Points on a hilly landscape, in no order, each with its height.
From any point a climber steps to the highest of the 6 points nearest to it. It stops when none of these is higher. Distance is the straight distance between rows; heights are no part of it.
dab: [158 156 118 165 117 158 114 131 162  85 130 127  95 169 151  66 136 113
 122 124 137]  (h 2.74)
dadi: [168 152  88 131 141 124 150 148 151 103 182 198 140 143 138  43 175 115
 162  99 136]  (h 2.79)
furus: [135 147 163 114 101 157  98 121 127 104  96 109  75 148 145 112  98 112
 114 140 124]  (h 1.33)
Mir: [ 92  44 181 111 116  68 144 122 104 177 162 122 144  95 125 150 142  85
  81 117 127]  (h 2.76)
Mes: [103 110 159 102 136 151 118 120 118 153 117  77 121 104 133 186  95 133
 121 163 134]  (h 4.03)
zigub: [134 102 122 105 170 109 147 130 150 137 167 184 167 115 109 125 170 126
 133 115 126]  (h 5.21)
vigal: [150 164  89 188 129 127 122 157 141  92 120 134 126 166 133  82 152 119
 135 102 122]  (h 4.47)
zod: [110 153 118 175 124  87 111 143 116 118  98 145 131 154 111 148 123 128
 120  98  87]  (h 5.33)
Suvo: [116  74 127 142 154 103 123 118 121 165 155 110 179  82  96 172 130 110
 120 148 148]  (h 4.74)
Reb: [ 95  94 186  25 134 112 185 114 122 159 148 160 121 105 129 154 147 153
  90 127 126]  (h 5.49)
sem: [152 116 111 212 113 130 108 158 133 113 140  61 132 134 109 107 119 110
 139 137 122]  (h 4.43)
fufum: [133 175  72 146 156 130 132 110 127 115  88 170 156 139 160 148 114 175
 164  98 108]  (h 2.56)
Nem: [147 130 165 142  94 178  74 137 153 118 125  58  96 142 151 107 100  95
 129 164 148]  (h 2.30)
Lebar: [131 157 158  76  98 114 148 105 106  95  89 186  77 145 139  98 124 126
  99 117  99]  (h 0.68)
Noz: [144 151 142 146  75 122 127 119 133  70 105 131  77 161 124  65 141 108
  96 123  94]  (h 4.27)
Bapi: [160 112 130 148  84 118 143 149 142  97 153 109 105 157 110  47 188  80
  91 119  98]  (h 8.14)
keva: [152 118  90 186 142 131 127 169 131 117 163  96 139 101  88  80 177 103
 177 104 147]  (h 5.99)
pitak: [ 90 102 145  69 159  94 177 115 128 156 135 169 152  97 122 178 147 165
 107 115 109]  (h 7.30)
povu: [132  77 142 141 135 123 138 144 151 127 180 118 143 122  93 102 158  89
 125 136 138]  (h 3.81)
Boma: [140 163  73 197 123 103 113 171 122 102 134 136 141 148 100  98 157 121
 159  79 111]  (h 5.93)
mosed: [151  97 119 111 169 154 132 120 168 123 177 142 155 123 125  99 159 126
 147 144 164]  (h 4.79)
nebo: [ 84 137 151  88 137 153 144 114 111 160  92 102 133  95 118 211 100 186
 131 153 144]  (h 4.84)
vemu: [132  78 159 158 114 131 109 143 145 128 164  69 127 119 110 119 112  86
 114 166 140]  (h 3.94)
Manuv: [157 142  75 165 156 114 132 164 138 105 167 149 145 123 103  87 181 113
 182  79 134]  (h 7.98)
Duko: [113 112 122 129 158  92 137 132 128 145 134 152 153 124 111 158 144 127
 115 115 110]  (h 6.34)
folub: [120 127 104 165 129  76 123 154 120 122 140 159 149 145  89 127 158 122
 135  86 100]  (h 6.71)
sisak: [112 135 132 173 137 121  98 125 107 133  94  88 130 132 125 162  80 125
 122 140 106]  (h 3.85)
Fulaf: [105  99 176 128 106  78 122 127  92 145 106 132 106 130 128 137 124 102
  84 110 100]  (h 3.46)
tisos: [111  70 174 114 117 136 109 116 133 161 159  56 139 100 126 169  84  81
 130 193 154]  (h 2.87)
mepes: [142 164 111  97 136 209 110  95 170 144 111  83 141 116 176 155 117 184
 167 183 175]  (h 2.59)
tozo: [149 120 115 106 162 138 142 117 151 122 155 167 148 139 137 106 147 141
 136 124 129]  (h 7.63)
zoko: [127 125 132 192 119 132  93 134 126 118 109  76 119 140 120 130  92 119
 130 144 115]  (h 3.90)
deki: [109 120 131 134 112  56 133 141 117 130 140 176 128 141 103 122 166 108
  97  86  89]  (h 8.39)
korof: [151 152  95 160 112 120 136 145 145  92 151 159 122 163 126  51 172 106
 131  98 115]  (h 3.59)
fida: [112 113 177  92 101 140 113 131  86 159  91 104  91 123 132 159  76 124
  94 140 130]  (h 3.32)
pev: [121  80 156 153  96  84 134 146 130 136 154 111 108 129 105 107 146  84
  94 128 112]  (h 4.15)
Zume: [135 142 141 106 109  98 142 116 146  84 137 187 105 152 132  73 170 109
  96 112  92]  (h 2.72)
lil: [164 139  70 176 167 139 112 139 140 124 153 128 150  96 109  95 159 124
 182 118 172]  (h 5.92)
lel: [ 96 127 176  53 102 139 150 137  73 169  80 129  99 126 122 183  85 171
  87 121 147]  (h 2.92)
zuruz: [113 132 165 119  97 110 112 123  72 133  69 133  82 137 125 145  86 126
  91 113 111]  (h 3.13)
zupad: [131 153 103 167 148 123 119 130 142 105 114 158 131 152 137 113 131 130
 138 108 121]  (h 3.68)
sodo: [124 150 134 174 121 127 105 132 120 109  89 119 104 154 136 133  96 128
 119 121 105]  (h 3.89)
zad: [156 119 109 116 162 178 110 118 165 120 155 105 147 126 149 111 136 124
 150 168 183]  (h 4.06)
fitet: [146  89 107 142 172 143 133 116 136 147 176 127 173  77  89 141 152 110
 150 149 165]  (h 4.77)
vorom: [160 171  59 169 161 126 124 131 134 101 125 172 152 134 147 102 141 149
 190  99 152]  (h 4.17)
fuza: [111 114 173 138 114 129  95 129  97 157 103  57 110 118 128 179  63 119
 121 161 131]  (h 2.94)
reros: [139 102 126 199  96 100 129 165 127 118 151  83 126 139 102  99 129  96
 118 125 108]  (h 5.29)
larap: [123 114 179  83  95 123 117 127 112 123 106 133  70 134 123 108 116  98
  87 140 124]  (h 2.64)
Zilad: [131 104 129  63 159 151 159 112 164 146 160 159 154 122 134 136 149 157
 131 149 132]  (h 4.89)
Mudut: [152 151  81 233  89 126 108 169 115  98 103  67 119 165 122  95 119 118
 130 101  96]  (h 3.50)
kotu: [ 96 142 125 119 149  86 152 117 110 142  99 167 141 121 127 183 125 157
 118  92  92]  (h 5.60)
livog: [ 80  90 191  83 111  99 140 121  70 174 101 126 110 102 130 175  96 124
  84 119 126]  (h 4.55)
Dopu: [151 158  80 113 149 167 134 110 164 114 121 164 129 157 189 104 118 166
 166 137 149]  (h 0.67)
Gozom: [123 155 110 131  68  60 139 135 117  79 126 178 108 159 108  80 185 108
  90  85  70]  (h 5.15)
Taven: [144 191 108 111 104 128 148  96 122  70 106 209 101 167 181  84 120 140
 134 113  88]  (h 0.35)
suv: [120 113 119  58 159 105 182 114 154 142 168 221 155 136 138 106 170 149
 135 119 103]  (h 3.62)
galo: [125 133 125 139 153 149 111 116 141 122 110 116 133 129 141 151 110 146
 128 145 120]  (h 3.45)
lafid: [122 144 135  72 140 142 153 107 143 117 132 175 105 146 157 119 130 148
 125 124 113]  (h 3.26)
zaz: [110 119 167  89 109 175  98 126 116 167 114  43 132 104 132 183  84 123
 135 188 157]  (h 3.01)
Pive: [115 140 126  87 155 150 154 106 141 140 116 143 146 119 139 166 121 181
 139 135 130]  (h 4.86)
Gabol: [ 87 158 122 118 149 122 146 109 106 137  68 143 133 115 133 205 103 189
 130 114 101]  (h 7.82)
domam: [116  95 179  72 118 111 140 117 133 131 147 153  98 121 127 119 144 104
  82 136 117]  (h 3.76)
Ramug: [126 104 202  61  76 161 104 148  99 175 112  72 109 115 133 159  77  99
 106 170 157]  (h 2.19)
Bapu: [174 161  71 199 152 146 122 154 149  91 144 115 126 127 134  69 155 124
 184 117 175]  (h 4.50)
tak: [145 159 118 115 134 136 139 113 152  92 131 183 115 164 160  77 142 131
 131 121 113]  (h 1.61)
rerab: [171 128  88 156 166 143 132 146 152 107 180 140 137 109 121  63 183 117
 186 113 171]  (h 5.48)
vesit: [155 160 102 210 105 167  91 147 149  78 112  68  96 165 148  74 116 115
 130 138 137]  (h 3.10)
Lin: [145 128  87 145 170 117 132 139 136 125 152 167 164 118 110 116 151 129
 161 104 130]  (h 6.00)
guno: [126  48 156 168  96  84 136 138 138 156 191  59 157  96 107 131 115  65
 111 151 149]  (h 2.96)
lam: [102 144 156  71 121 184 131 115 144 157 118  75 149  89 131 195 110 187
 150 182 170]  (h 5.09)
Vamif: [165 115  75 184  87  96 134 188 102 119 164  76 125 151  85  82 171  91
 134  72  74]  (h 7.81)
Zabiz: [133  98 126 124 145 168 107 103 144 156 155  81 170  92 113 161 126 118
 142 179 168]  (h 5.95)
pana: [101 128 148 170 107  77 110 135  91 136  84 129 102 135 112 149  97 118
 106 103  83]  (h 4.28)
varu: [138 116 155 106 107 128 138 124 155 101 149 146 100 142 127  74 155  88
  97 133 114]  (h 4.56)
Navi: [ 78 100 165  86 133 104 164 122  86 177 105 134 127  90 119 201 118 155
  93 112 122]  (h 5.57)
Finuv: [141 153  70 143 157  88 126 153 120 111 168 184 156 121  89 102 183 134
 193  61 125]  (h 6.33)
tumu: [108 141 170  50 121 166 148 132 125 160 109 102 116 112 135 177 102 168
 130 152 145]  (h 7.54)
Domut: [114  74 161 171 111 108 104 119 118 157 144  45 144  99 115 168  74  94
 127 169 143]  (h 2.99)
zenub: [117  49 182 104 112 118 123 123 153 163 198  63 147 100 115 135 120  59
 109 177 168]  (h 2.18)
Zema: [170 169  66 191 154 168  89 133 154  99 116 106 119 145 165  87 124 134
 165 141 186]  (h 3.00)
mov: [138 150  75 190 161 162  92  91 118 139  95 100 167 105 121 172 108 156
 155 145 151]  (h 3.79)
pib: [142 142 114 199 123 161  83 143 145 111 112  66 119 151 139 105 103 112
 137 143 138]  (h 3.47)
kifo: [101 173 126  72 115 160 175 110 128 132  85 168 113 145 162 152  99 209
 154 118 119]  (h 2.70)
Ral: [144 165 110 132 141 170 109 119 156 107 108 117 115 151 171 122 106 146
 143 143 136]  (h 1.79)
vevov: [144 141  94 128 159 108 143 139 138 116 152 194 147 139 130  93 159 125
 146 103 113]  (h 4.76)
rik: [141 164  91 115 134  88 154 135 135 102 162 228 146 158 134  74 172 124
 136  92  92]  (h 3.11)
mati: [102 104 189  27 113 123 163 124  87 164 116 158  96 115 127 152 121 139
  75 119 139]  (h 4.16)
Dosag: [115 149  94 123 159 161 140  97 136 145 103 126 157 110 136 177 119 193
 142 135 132]  (h 5.22)
dit: [146 166  69 209 148 138  88 134 136 114  95 111 143 130 129 126 114 138
 164 125 140]  (h 2.98)
dap: [124 189  63 160 144  95 129 128 118 101 118 208 159 167 137 126 139 144
 155  72  90]  (h 1.37)
bidi: [117 126 138  69 138 183 137 103 174 153 141  95 153  97 141 173 131 174
 154 172 166]  (h 4.82)
gagum: [ 96  99 192  99  88 111 127 131  40 179  80 107  98 107 126 175  66 131
  75 116 138]  (h 3.74)
pota: [127 195 115 171  89 107 117 117 106  77  65 159  82 172 136 104 105 119
 113 101  77]  (h 2.16)
Vizon: [101  96 165  55 145 146 154 117 135 163 143 109 130  94 129 179 126 139
 121 153 144]  (h 4.98)
Ratap: [175 150  69 146 165 147 142 137 150 108 162 167 139 141 162  56 164 134
 170 119 163]  (h 3.30)
sebi: [138  82 139  76 146 184 118 114 172 154 177  81 175  91 123 155 145 108
 141 195 186]  (h 4.78)
gita: [116 180 121 154  93  76 118 123  97  87  84 177 100 160 122 120 133 119
 105  80  69]  (h 3.52)
ropu: [125 106 117 101 165 155 139 107 145 148 143 122 167  97 121 166 136 154
 133 152 140]  (h 7.45)
vad: [115 134 122 135 139 184 113  76 128 172 126  65 171  80 110 208 119 167
 149 186 161]  (h 8.04)
kipup: [113 140 156  85 127 149 137 125 104 135  88 138  88 131 145 151  94 148
 114 129 116]  (h 3.20)
kem: [101  80 183 131 111  94 119 127  98 159 126  86 116 106 128 165  84 104
  98 146 132]  (h 3.55)
ziru: [121 105 195  36  71 139 131 138  70 161  79 128  88 130 123 146  96 126
  69 137 155]  (h 2.83)
livir: [131 161 102 104 137 110 152 110 134 107 129 207 133 160 156 113 137 150
 135 102  91]  (h 2.50)

Call two points neighbours if one is among the 6 nearest of the other. Go from one point of each pair to the other, from neighbour to neighbour, staying as high as possible. Name the lowest point that can't be avoided.
pitak, vad => Dosag
deki, tumu => lam
pitak, tozo => Lin
tozo, Gabol => kotu
Manuv, pitak => Finuv
deki, pitak => Duko

For each start below, name the point where the climber stops.
pib => Bapi
zuruz => deki
Ral => deki
